Points on a hilly landscape, in no order, each with its height.
A ball rolls from a point to the lowest of its 4 nearest points, and stops where none of them is lower. Distance is the straight distance between rows; heights are no part of it.
fav: [ -9  -3  23   9 -17   0  -9 -13  -2   0 -17 -25 -15   8 -13 -17 -33  -4
   2  19  -9  24  -1  21  -1 -31  11  -7   1 -22 -10   9   1  -1 -32  10
  -8   4 -20  -8  11  -6   1  17  13   6 -11   4  15]  h=385
kevuz: [ -9 -44  57  45  -1  28 -37   3   0  -3  10   8   4  25 -24 -40 -11  -5
 -10  -9   4  -7   3  25   9 -30  15  -6   0  18  21   0 -11   3   4   0
 -35  23 -24 -12  13  13 -25  21  -1 -21   8  12   3]  h=273
lerak: [-23 -24  12  10 -19  19 -10   6  15   4  11 -12 -13  13 -19 -28 -34 -10
  13  -1  12  25   5  14   0   4  28  -2  17 -35  -2  16 -14  26  13  12
 -26   0 -42 -22  16   9 -19   8  35   8   0   6  20]  h=246
guz: [-20 -47  41  30   9  45 -26  11   5  16  26  16   7  39 -22 -44 -26 -15
  -9 -38  17  -2  -5   1  21   2  31 -10  18   9  29   7 -24   2  48   5
 -42  42 -42  -5   6  32 -46  12  21  -6   5  23   5]  h=245
mave: [-20  -4  -4  -8 -25   0   8  -9  -2   5   7 -30 -15  -1 -19 -19 -52  -6
   8  21  -7  26  -1  17  -2  -3  23   4   9 -33 -12  21  -3  18 -16  14
 -10   0 -22  -5   8  -6   2  10  36  13  -7   6   9]  h=394
nusat: [  5  15  20  23  17 -15   1 -15  -7 -24 -29  22   8  -4  10  -5  36  15
  -5  13  -1 -12  -1   1  -1 -40 -43 -27 -18  60  11 -11   4 -33 -27 -13
  10  13  34  -1   2  -2  -3   1 -50  -2   0  -2   8]  h=231
liso: [ 16 -18 -40 -12  11   0   1  23  -6 -11   8  17  19   1  33  27  93   4
   9 -18   4 -55  24 -20 -10  31 -24   8  -1  22   8   0   1  -8  55 -40
  13  11  39   3 -10 -17   0 -14 -32  21  16  -8  -6]  h=287
kolir: [-19 -43  53  36 -11  13 -25  -7   5  -6 -14  -5  -1  21 -21 -35 -26  -6
  -8   9  -1  11   5  26   2 -31  20 -12   0  -7   2   8 -11   9 -15  10
 -26  12 -30 -14  17   8 -22  24   7  -6  -1   5  19]  h=224
desu: [ 18 -29 -38 -14  13   0  -7  29  -3   6  11  20  17   3  31  29  77   2
  17 -37  13 -38  16 -14 -19  40 -12  18   4  18  14  14  -6   2  59 -38
  -3  15  29  -3 -10   1  -9 -12 -17   2  18  -8 -14]  h=392
gibi: [-12  27   7 -14 -16 -15  22 -28 -16   4   1 -30  -9 -13 -16   2 -58   5
 -19  28 -14  14  -7   8   0  -5   4   7  -7 -19 -28   7  11  -2 -43  26
   9  -4  -3   6  -6  -5  28   3  21   4 -20  10 -11]  h=406
nula: [ 16  15 -34 -20   0 -12  19  12  -1  12  -1  -6 -13 -10   9  14  -3  -2
   5   7 -11  13  -8 -16  -4  11   2   6  -8 -24 -13  -8  15   6  -8   1
  14 -20   6  12  -8  -6  14  -2   7   2   1  -6  -4]  h=265
vitag: [ -3 -39  27  22  12  23 -27  23   3  15  24  14   7  32 -11 -22  -6   0
   0 -35  17  -8   0   2  16   0  26  12   9  15  23   5 -23   7  40 -12
 -37  19 -24 -13   9  22 -24  12   8 -11   6  12   0]  h=242
todip: [-18 -44  44  29   2  28 -28  12   2   6  17   9   4  27 -18 -25 -18  -3
   0 -16  14   1   0   6  13  -2  25   6  11   1  19   7 -17  11  26  -3
 -38  17 -26 -12   9  24 -28  16  14  -7   3  12   7]  h=235
Nok: [  4  27  24  10   0 -13   2 -21   0  -4 -31 -16 -10  -3  -6   7 -16  13
 -13  13  -6  12  -5   4   4 -39 -15 -12 -10   9  -9  -4   4 -27 -40   8
  13  -4   2   5   9  -3  19   6 -17 -10 -16  -8   3]  h=599
tulev: [ 25  18 -60 -28  19 -11  25   9   5  -7   6  18   4 -21  34  35  65   0
   1   6 -12 -26  10 -17 -11  43 -12 -11  -2  -9 -20 -16  11  -5  30 -11
  42 -18  37  17 -23 -22   5 -27 -12  28  16 -23  -4]  h=522
Sil: [ -6 -16  35  26   1  -2 -15  -4   0  -5 -26  -3  -6  13  -8 -13  -2   1
   0  11  -1   4   4   2   3 -38  -3  -7 -10  10   7  -2   4  -7 -29  -3
 -17   0  -2  -3   6  -3  -7  21 -14 -12  -9  -3  13]  h=582
Mede: [  8  13 -11   1   1 -14   3   0   0  -4 -17  -4 -10  -2  10  10   2   9
   2  12  -1   8  -1 -14   2 -14  -7   2 -10  -2  -2  -8  15  -4 -18  -8
  17 -11   9  10  -3  -7   8  -1 -10   0  -3 -11   3]  h=656
Vomev: [-12 -41  11   1  19  27 -16  25  12  28  23  10  13  32   3 -21 -15  -2
   0 -46  31  -3  -8 -12  12  27  42  13  37 -12  15  13 -24  12  62  -3
 -44  22 -30  -7  -4  31 -37   4  31  -1   8   8  -1]  h=237
Fer: [  0  42   2 -17  -9 -17  21 -29 -15   6  -7 -28  -9 -19 -12  10 -46  12
 -20  16 -13   8  -6  -1   8  -7 -14   8  -5  -6 -20  -2  13 -13 -45  20
  18 -14   1  11   3  -4  31   0   4   1 -18   8 -18]  h=467
pifa: [ -7 -35  30  23   3   6 -25  14   1  -1  -6   9   0  21  -7 -15   3   2
   7  -6   6   1   6   4   4 -17  13  11   6   5  11   6  -3  11  -3 -12
 -26   5  -8 -12  11  11 -19  15   0  -9   4   2   8]  h=329
Fepo: [-25 -41  66  47 -17  24 -28 -20   4 -17 -16  -8  -1  20 -31 -47 -33 -22
 -16  15 -12   4  11  40  -6 -43  17 -27  -5   4  10   1 -10   3 -28  26
 -27  31 -33 -19  16   5 -23  27   2  -8  -7   3  18]  h=151
Zulug: [ 19  11 -41 -16  12 -16  15  15   3  -9  -3  13   5  -8  33  24  52   4
  15   3  -2 -22  11 -24 -12  25 -19  -1  -5  -1  -5 -10   9  -3  20 -20
  31 -12  33  15 -13 -14   4 -22 -16  15   9 -18   3]  h=511
Sama: [  8  -3 -40 -11   6 -11  10  22   9   8   2  -3  -8  -5  15  16  18  -5
  15  -2  -5   8   5 -19 -10  14   8  10  -3 -19  -2  -8  15  16   5  -8
   4 -20   1   7  -7  -7   2  -1   8   1   9 -15   4]  h=165
dap: [ -3 -19  41  39   6   2 -24   1 -11 -17 -11  16  -1  11  -9 -21  22   3
  -3   8  -6  -9   4  11   1 -47 -13  -9 -12  44  20  -6   8 -16 -27 -14
 -20  13   6  -9   3  -4 -14  20 -35 -24   3   7   4]  h=498
dofe: [-27  -5  16   0 -45   6  -4 -27  -6  -5  -8 -37 -16  -2 -26 -31 -72 -21
   2  28  -2  32   0  30   1 -13  19 -13   0 -29  -6  21 -11   9 -32  31
  -9  24 -29 -19  12  -7   0  17  29  11 -19   4   9]  h=295
bota: [ -7 -10 -32 -23 -10  10   8  29  14  28  29 -11  -5  -4 -12   4 -21  -9
  22  -4  -2  22 -12   2 -14  34  42  17  17 -44 -12  14  -1  43  31   6
 -27 -15 -24  -2  -8   4  -2 -11  53   7  21   2  -3]  h=243
gaf: [  8 -23  -3  13   8   2 -15  25  -8 -10   1  26  10  13  14   9  49   1
  19 -19   9 -18  10 -14  -3  -4 -11  19   0  31  27  -5   2   1  16 -33
 -10   5  13  -8   3  -1 -10   2 -31  -9   6  -1  -4]  h=396
der: [  5  27  20  25  27 -13   0 -15  -5 -28 -17  31  26  -3   5  -2  60  11
 -13  12   0 -37  -7  20   8 -49 -63 -34 -23  85  18 -12  -8 -33  -7 -17
  26  16  46  -2   9 -15   6  -7 -65   8   2   6  10]  h=63
guk: [  4   6   6  14  18 -14  -4   4   2 -17 -26  16   7  -2  13   5  30   8
   5   8   2  -8   3 -14   0 -22 -36  -9 -14  29   6  -9   5 -13 -13 -15
  17  -1  30   0   1  -7   0   1 -34   3  -8  -5   9]  h=538
bati: [  4  -9 -15   2  11  -7  -3  22   1  -9  -7  14   8   2  21  11  42   0
  15  -5   3  -8  14 -23  -8   1 -20   8  -8  13  13 -10   9   6   9 -22
   3  -6  21  -1  -5  -4  -1   1 -24  -3   6  -6   3]  h=533
Dezir: [ 34  22 -70 -49   0 -12  29   7  -8   8  28  11  -5 -21  16  39  26  -5
  -3   4 -23  -4 -13 -28 -16  49  15   5 -13 -34 -22 -10  15   4  15  -2
  29 -24  25  22 -32 -18   9 -27  15   8  14 -18 -21]  h=104
lav: [ -5 -32   9   8   1  12 -14  26   8   8   4  -1   0  14   0 -12  -6   2
  13 -15  12   7   9  -3   0   2  19  16  12 -14   2   3  -3  22  22 -13
 -21  -8  -9  -3   6   7 -11   7  15  -4   6   0   7]  h=251
zapaz: [ 25  18 -53 -27   0 -13  21  14   2   1   6   9  -4 -10  19  24  30  -3
   9   6 -14  -1   0 -19 -12  30   5   3  -7 -21 -15 -11  16  12   7  -6
  25 -18  15  21 -16 -13  11 -18  10   2   8 -16  -7]  h=116
kov: [  5  27  18  13  11 -15   7 -17  -3  -9 -38   1   4  -6   2   8   2  17
  -8  14   1   9  -4 -10   6 -36 -27 -16 -14  22  -8  -8   7 -29 -36   2
  17  -3  15  10   5  -3  10  -1 -30  -6 -11 -10   4]  h=662
faman: [ -4 -41  18   9  26  38 -21  29   3  25  23  16  18  37   1 -26 -10  -8
  -3 -55  23  -9 -10 -13  16  11  41   6  27  14  27   5 -26   1  62 -16
 -45  33 -26  -8   0  26 -33   5  22  -7   2  12   0]  h=239
Sati: [ -6  -2 -12  -9  -7  -4   0   6   1   7  -3 -16 -16   4  -3  -5 -22  -2
  12  13  -6  20   1   2   2 -13  14   6   5 -20  -7   6   7  12 -13  -4
  -3 -12 -11   3   2  -2   3  10  17   1  -5   1  10]  h=340
Goz: [-22 -36  51  32 -20  24 -22 -17   9 -10 -14 -11  -6  20 -27 -36 -34 -20
  -3  12  -4  15  12  35   0 -26  19 -20   5 -14   6   4 -14   9 -25  21
 -25  19 -35 -22  18  10 -28  23  12   0  -8   5  24]  h=200
latez: [ 26 -34 -18  -4  13  17 -22  30  -1  18  20  23  16  22  24  14  48   3
  12 -60  18 -26   4 -16   2  23  11  24   8  27  31  10 -12  -1  57 -35
 -25  23   8 -11  -6  19 -15  -4 -15 -19  17   3  -8]  h=260
ruma: [-25  -5  48  17 -28  12 -15 -25   2 -15 -28 -30  -8  16 -26 -30 -55 -21
  -9  23 -12  25   9  42  -3 -39  15 -20  -2 -10  -2   6 -11  -6 -42  35
 -12  27 -35 -18  12  -1  -5  23  11   1 -24   4  18]  h=230
punu: [-17  21   4 -10 -31  -8  19 -32 -13   8   3 -41  -6 -12 -24 -11 -75  -4
 -16  29 -12  22  -2  13  -3   0  10   3  -2 -30 -27  11   8   7 -38  29
   1   1  -7   3  -4 -10  23  10  26   9 -21   7 -15]  h=401
lupa: [  6  20  -6  12  19  -6 -10   1  -8 -30  -8  29  26   2  22  -3  80   5
  -8   6  -5 -40  -1   3   6 -30 -50 -25 -13  71  19 -11  -7 -29  10 -33
  17  14  50  -7   0 -22   6  -8 -57  13   1  10  11]  h=121
misid: [  8 -31  11  15   8  10 -30  30   0   4  15  23  10  19   7   1  23   0
  12 -37  16 -14   4 -10   7   2  14  24   6  20  25   3  -7  15  33 -25
 -27  12   1 -13   5  14 -20  12  -7 -20  12   7  -3]  h=254
daga: [ 23   2 -55 -26   6 -10  19  25   2   8  11   8  -2 -14  25  37  48  -9
  15  -8  -8  -8   4 -22 -18  43   5   8  -2 -20 -11  -9  15  10  26  -5
  15 -17  15  17 -22  -9   1 -20   7   6  17 -17 -11]  h=119
Dasin: [-14 -31  16  11  -9  14 -13  10  13   2   2  -2  -5  13 -12 -24 -19  -6
  10  -4  10  15   4  13   3 -10  22   9  10 -22  -1  13  -5  24   2   3
 -19  -6 -22 -11  11   7 -12   8  24  -2   1   1  16]  h=267
Fodo: [  3 -23  19  23   7   2 -17  12  -4  -5 -10  17  -3  10   4  -9  24   1
   9  -8   5  -4   5  -3   4 -22  -4   4  -5  25  17  -2   3   3  -7 -20
 -13   0   6 -13   6   0 -10  15 -21 -14   3  -2   5]  h=528
Pelab: [ -2  -1  45  22  -1 -11  -9 -16  -5  -9 -41 -10  -6   3 -10 -13 -11   3
 -17  13  -8  13   5  16  -3 -53 -13 -19  -6  15  -2 -10   1 -22 -46   9
  -2   9  -2   0  14  -3   2  14 -20 -17 -10  -7   9]  h=502
Taza: [  0 -23   3  14   2  -3 -12  17   4   1  -6  11   2  12   9  -3  18   8
  15  -9  10   3   9 -13  -3  -6  -4  16  -8   7  14  -4   4  13   7 -18
 -12  -7   6  -7   6   1  -5   9  -7  -9   5  -8   6]  h=422
zona: [  7  28 -26 -23  -8 -15  18  -7  -8   8   8 -17 -10 -15  -5   9 -23   6
  -8  18 -13  14 -13  -4  -2   7   2   7  -8 -20 -18  -2  16   0 -25   8
  11 -14   0  13  -7  -9  26   0  16  -2  -4   5  -6]  h=250
Linok: [-31  -9 -19 -19 -23  14   9   7   7  16  34 -17 -22  -7 -26 -16 -47 -18
  24   6   2  33  -9   6 -11  37  38   6  26 -43  -6  18 -12  42  23  20
 -31   4 -34 -14  -4  10 -11  -5  60  14  17  15   2]  h=284
Sivi: [  8  25   0   7  22 -18  13 -14   6 -19 -24  16  10 -10  14  13  36  16
  -4   8   6 -16   2 -17   8 -13 -48 -17 -17  37   4 -13  -1 -29 -10  -8
  33  -4  36   8   2  -8   8 -11 -42  12  -6  -7   8]  h=640
Vob: [ 11 -21  23  35   4   5 -24  10  -8 -11   2  29   2  16  -1  -9  37  -3
   5 -13   5 -18   2   1   5 -32 -12   4  -6  49  28  -2   5 -11  -4 -26
 -19  14   2 -12  10  -2 -17   9 -33 -27   8   9   1]  h=559
kisoz: [  3   8 -16   1  17  -5  -6   9  -7 -21  -5  28  24  -1  28   8  80   6
   7   1   3 -39   9  -9   1  -5 -42  -7  -7  52  17 -11  -4 -19  23 -35
  22  11  48  -4  -7 -17   1 -11 -43  17   0   1   7]  h=183
lupu: [ 14   6 -33 -11   7 -12  12  13   4   2  -7  10  -9  -8  18  21  22   2
  14   2   1   6   5 -24  -9  11  -6   5 -10  -8  -4  -9  15   6   0 -15
  16 -13  18  11  -5  -6   9  -9  -6  -1   6 -14   5]  h=306
nikid: [-33  -5 -24 -17 -31   7  15  -6  -1  13  29 -23 -16  -7 -26 -24 -64 -19
  13  25  -5  30  -8   8 -10  30  35   7  11 -44 -11  25 -10  38   3  24
 -25   4 -27 -12  -7  -1  -2   5  50  19   4   9  -7]  h=393
kiba: [ 17  56 -35 -37   3 -17  30 -19  -7  -5  16  10  -4 -35   9  29   4   2
 -20  12  -5  -8 -16 -14   4  37 -21   2 -10  -8 -22 -14  18 -22 -16  15
  46 -35  23  20 -16 -11  30 -25  -6   1  -4  -3 -22]  h=131
nis: [-24  -4 -39 -38 -15   8  17  17   1  27  39 -12 -11 -13 -30  -3 -47 -19
  15  10  -4  29 -21   2 -11  53  51  14  22 -52 -15  16 -12  54  29  18
 -42  -7 -22  -6 -19  10  -9 -17  66  19  22   9 -13]  h=275
kuli: [ 15  68  21 -14  -8 -22  28 -55   1 -20  -9   0   9 -58  -2  35  -3  31
 -19  10  -8 -24 -13  21  16   2 -54 -19  -9  13  -7  -7  -3 -22 -41  22
  70 -40   7  19  26   5  40 -26 -41   3  -8   8 -27]  h=678
vaniv: [ -3 -35  41  35  -2  13 -35   2  -3  -4  -3  11   3  18 -11 -25   0  -2
  -2   0   1  -6   7  18   5 -35   6  -2  -1  23  23  -3  -3   3 -15  -7
 -29  12  -9 -13  11   6 -17  23 -13 -15   1   6  12]  h=371
Zor: [ 10 -16 -26  -5  12  -9   1  24   1  -5  -1  19   8   2  29  22  59   2
  16 -16   5 -23  13 -23 -15  21 -19  12   1  11  11  -2   7   7  30 -27
   6  -2  25   0 -10  -7  -2  -7 -18   4  11 -11   1]  h=475
dur: [  8  46   0  -1  14 -17  16 -24  -2  -8 -25  -5   1 -15  11  21  12  20
 -11   7   2   0  -2  -5  10 -17 -37 -22 -10  11 -10  -9   3 -34 -26  10
  42 -16  18  12   5  -1  19 -14 -29   1 -10  -5   3]  h=680
ven: [ 10  36   9  -2  28 -17  13 -23   7 -26 -25  17  23 -14  23  13  38  25
 -15  13   6 -22  -1   3  13 -16 -57 -31 -15  40  -4 -12  -3 -38  -5  -3
  52  -8  45   6  10  -3  22 -20 -52  18  -4  -7   3]  h=663
Funo: [ 11 -11 -36 -15  -3  -5   7  31  11  19   6  -6  -2  -1  11  19   9   2
  21  -3  -8  12   2 -14 -15  23  23  20   5 -26  -1  -6  14  30  21  -9
 -11 -19  -2  10  -7   0   0  -4  24   2  15  -8   2]  h=117
Tudib: [ 18  39 -42 -23   7 -12  23  -6   0  -2   3   0  -8 -18  19  27  22   4
  -2   8  -8  -2  -1 -14  -3  17 -25  -7  -9 -10 -15 -15  16 -16  -5   3
  40 -23  15  19 -13 -14  17 -18 -11   4  -1 -10  -4]  h=98
finid: [ 15  44  -9 -12  25 -21  25 -21  13 -19 -10  12  16 -20  23  18  34  20
 -11   8   3 -22  -3  -4  14   1 -49 -20  -7  17 -12 -16   1 -34   0  -1
  59 -19  33  16   2  -6  23 -27 -35  16  -5 -11   1]  h=673
bilo: [  6  60  29  -5  -7 -15  18 -36  -7  -4 -21 -17   2 -33  -8  26 -22  19
 -19  10  -7   0  -7   6   9 -22 -30  -8 -10   9 -14  -5  -2 -31 -50  23
  37 -15  -2  13  16   1  33 -14 -20  -6 -18   1 -17]  h=670
Nale: [ 15 -35 -13  -6  13   5 -12  35   6  20  16  11   9   7  21  13  30   3
  17 -42  23 -12   6 -17  -6  29  14  31  14   6  14   4  -4  17  47 -21
 -25   6   9  -8  -4  14 -12  -1   3  -9  19  -3  -8]  h=274
lupo: [ 35  58 -55 -53   4 -16  32 -21  -7  -4  31  26   0 -32  20  46  32  -2
 -25  11 -18 -24 -14 -11  -1  58 -10  -5  -8 -23 -28 -18   9  -9   6  10
  45 -37  31  20 -41 -23  21 -38  -4  11   8 -12 -30]  h=177
Lag: [-21 -23  -3  -6  -4  19  -6  25  23  19  18  -7  -8  14 -10 -14 -28  -7
  15 -20  20  15  -1   0   2  29  38   8  34 -38  -5  16 -15  30  47   7
 -36   0 -41  -9  -1  19 -19  -1  45   6  16   8   8]  h=233
voz: [ 12  34 -27 -12   8 -14  19  -4   2  -2 -12  -2  -8 -14  13  14   9   4
   2   9  -6   3  -1 -22   2   1 -19  -5 -10  -1 -11 -13  17 -11  -8   2
  30 -18  13  16  -9 -11  16  -9 -12   5  -7 -11   1]  h=390
suba: [ 13  61   9  -9   6 -18  22 -36  10 -14 -13   6   6 -37  10  33   4  27
 -14   7   1 -14  -8   6  14  -4 -52 -20 -13  18 -13 -11   1 -33 -23  14
  60 -26  14  15  15   3  34 -28 -35   6 -10  -3 -10]  h=679
govep: [-30  26  38  -3 -44  -1   4 -46 -13 -10 -18 -46   1 -12 -32 -17 -94 -20
 -18  36 -13  21   2  38  -5  -6   5  -2  -4 -14 -18   9  -9  -9 -53  50
   6  28 -21  -7  10 -12  20  14  24   2 -47  10 -13]  h=428
pera: [-24 -47  46  28 -14  24 -28  -2   9  -6   3  -3  -7  21 -25 -36 -35  -9
   3  -2  17  14   3  21   5 -13  24 -12  13 -18   7  15 -16  18   3  17
 -30  16 -44 -18  17  21 -36  16  17   3   1  14  16]  h=219
divir: [-11 -15 -17 -10  -9  10   4  22  20  19  18 -14  -7   5  -7  -5 -20  -8
  19  -7   6  26   0  -1  -8  13  32  17  14 -38  -4  16  -6  36  23  -4
 -26 -15 -22  -3   1   7  -2  -1  41   4  14   3   8]  h=238
lup: [-29 -42  28  17  -2  31 -20  12  18   6  15   3  -1  25 -20 -21 -31  -6
   2 -20  22  12   2   6   9  12  29   6  28 -18  13  15 -19  15  32   7
 -35  14 -42 -20  10  26 -34   2  23   1   2  12  16]  h=229
medin: [ 19 -10 -49 -21   7  -5  16  31   7   4   7  12   5 -13  30  36  60   3
  18 -10  -8 -15   9 -25 -20  45   2   9  -2 -16  -5  -1  12  14  44 -17
  10  -8  26  13 -17  -6  -6 -19   0   8  27 -17 -10]  h=150
zit: [ -3  33  13  -4  -9 -13  12 -25 -10  -2 -24 -28  -9  -9 -15   8 -37   9
 -17  11  -9  16 -10   8   6 -22  -8  -2  -8  -3 -14   5   7 -21 -46  18
  16  -5  -1  11   8  -3  25   4  -1  -2 -23   2  -8]  h=514
Zum: [-11  17  45  12 -20  -3  -7 -30  -3  -7 -36 -30  -5   1 -17 -11 -44   0
 -18  21 -14  22   7  34   1 -46   3 -13  -2   1 -12  -2  -5 -21 -49  25
  -2  12 -17  -9   9  -6  10  18   3  -6 -27  -3  13]  h=330
nobad: [ 12 -36 -11  -2  26  25 -26  31  -4  35  20  12  22  29  20 -12  14   0
   2 -67  27 -16  -7 -18   6  23  37  18  30  13  26  15 -15   2  64 -20
 -47  27  -9  -2 -11  31 -28   6  15 -12  16   4  -7]  h=241
pibo: [-14 -44  70  57  -8  31 -38 -17  -3  -8   4   2   3  22 -33 -52 -16 -21
 -18   2  -8  -9  11  43   1 -51  12 -19  -5  35  25   0  -3  -2 -13  16
 -34  36 -32 -12  22   3 -24  27  -5 -21   3  10   9]  h=331
Tutad: [ 23  13 -56 -36 -10 -12  21  16  -6  16  19  -1  -4 -17  10  26   5 -11
   6   8 -16  14 -12 -21 -16  37  21  14 -11 -35 -12  -9  15  21   7   0
  13 -24   8  21 -19  -9  10 -17  27  -1   8  -9 -13]  h=96
tige: [-22 -37   5   0  19  34  -9  21  16  26  22   4   2  25  -4 -29 -25 -10
   4 -46  32   8  -6 -16   4  41  49   3  51 -20  13  14 -20  15  69   9
 -50  23 -38 -11  -8  28 -38   4  50   0   1  10   1]  h=236
sateg: [-29  -7   4 -12 -34  -1  10 -25 -12  -2   6 -37 -16  -2 -26 -27 -71 -16
   6  29  -7  26   1  24  -4  -1  19  -5  -3 -35 -12  20  -9  19 -25  33
 -13  19 -24 -17   6  -7   2  14  34  11 -10   7   0]  h=376
Fudat: [ 10  63   4 -17   1 -17  21 -34  -3  -5  -6  -4   4 -39   1  31  -4  16
 -19   8 -12  -8 -12  -2  11   4 -40 -14 -11   8 -16  -8   8 -30 -34  18
  56 -28  11  17   3   3  30 -22 -22  -2  -7   0 -14]  h=674
nefe: [ 10  40   5  -3   5 -16   9 -23   1  -4 -28 -11  -6 -16   1  14 -10  16
 -10  13  -6   9  -1  -5   4 -19 -25 -10 -11   6 -12  -4   7 -34 -41   6
  29 -16   3  14   7  -5  22  -2 -15  -1 -14   0  -1]  h=650
zepod: [  5 -13   5  14   9  -4 -14  11  -6 -17  -4  32   9  11  12   6  49   2
   9  -7   5 -20   6 -12  -2 -13 -24   1  -7  41  25 -10   3  -7   5 -35
  -6  12  22 -11  -2  -9  -4   6 -34 -13   3   5   3]  h=482
puf: [  1   7 -32 -19 -12  -6  15   2  -5  13  15 -22 -15  -5  -7  -1 -26  -2
   5  15 -10  23 -11  -1   0   8  22  14  -1 -31 -14   3   9  22 -10   5
  -1 -16  -7   7  -8  -3  16   3  31   5   4   3  -4]  h=160
Silek: [ -9 -29  65  54   0  17 -27 -19  -8 -13 -12   5  -2  15 -22 -37  -3 -12
 -24   6 -12 -13   4  39  -5 -62  -1 -18  -8  44  18  -5   3  -9 -30   2
 -23  29 -15 -14  16  -6 -16  28 -19 -30   0   6  10]  h=501
baki: [-10  17 -14 -18 -18  -9  21 -17 -12  10  13 -34 -13  -8 -23  -5 -56  -6
  -9  27 -11  20 -14  10  -2  10  12  17  -3 -30 -25   8  11  11 -28  19
   1  -6  -6   6  -7 -10  25   6  30   7 -13   7 -12]  h=305
mita: [ 11  22 -48 -30 -11 -15  22  -4 -14  15  21 -11 -13 -12  -8  15 -20  -1
  -6  20 -18  17 -13 -13  -3  31  19  20 -10 -28 -24 -10  14  18 -12   9
   8 -26  12  16 -22 -10  20  -7  28  -2   2  -2 -23]  h=78
seba: [  9  19 -20  -8  18 -15  12  -1   2 -13 -15  12   4  -9  24  14  33  11
   4   4   2 -10   7 -22   3  -1 -30 -10  -9   9  -5 -10   9 -14  -7 -13
  29 -11  24  12  -6 -11   8 -11 -23  13  -5 -11   6]  h=577
gol: [-23  20  23  -7 -33  -6   9 -36 -14  -1  -8 -45  -5  -9 -32 -11 -78  -9
 -17  32  -6  24   3  30   0 -13   9   3   0 -19 -20   8  -4  -8 -49  34
   0  19 -15  -5   2  -6  18  16  19   6 -33   4 -12]  h=391
zag: [ 13  45 -23 -21   1 -13  21 -14  -9  -2   2  -6  -9 -19  10  21  -3   6
 -10  11  -9   2  -8 -13   1  14 -18  -1 -12  -3 -17 -12  11 -17 -17   8
  35 -22  13  16  -7  -8  19 -14  -8   0  -7  -3 -13]  h=302
madu: [ 14 -28 -15  -1  11   8 -15  34   1   4   9  21  14  13  23  21  54   1
  15 -38  16 -28   6 -15  -5  22  -1  22   1  22  26   2  -7   7  43 -31
 -15  18  11  -8  -6   9 -10   0 -18 -13   9  -1  -4]  h=292
vaso: [ -2 -36   8   5  16  13 -17  27  11  19   9   8  10  21  -1  -6  -2   2
   6 -45  24  -7   6  -9   2  17  26  26  23  -6  17   7 -12  19  48 -12
 -36   7  -9 -12   3  23 -21   7  17  -8  11   2   0]  h=240
luruv: [ 23  57 -45 -37  13 -13  28 -11  -1  -7  16  14   2 -28  23  30  23   3
 -15   7 -13 -20  -9  -9   2  39 -27  -7  -9  -6 -21 -14  12 -26   5   9
  53 -26  28  22 -18 -15  27 -29 -14   9   4 -11 -11]  h=244

Call two points neighbours if one is among the 4 nearest of the other. Go from one point of each pair to the other, from neighbour to neighbour, staying as low as possible. Name the highest point that can't be avoided.
Fepo and der -> desu
mita and Fepo -> divir
mita and Tudib -> lupo

Where does a ball stop that starts at each point below?
nula -> mita
ven -> der
Fodo -> Fepo
vitag -> Fepo
suba -> der
dap -> Fepo
zepod -> Fepo
kuli -> mita
zit -> mita
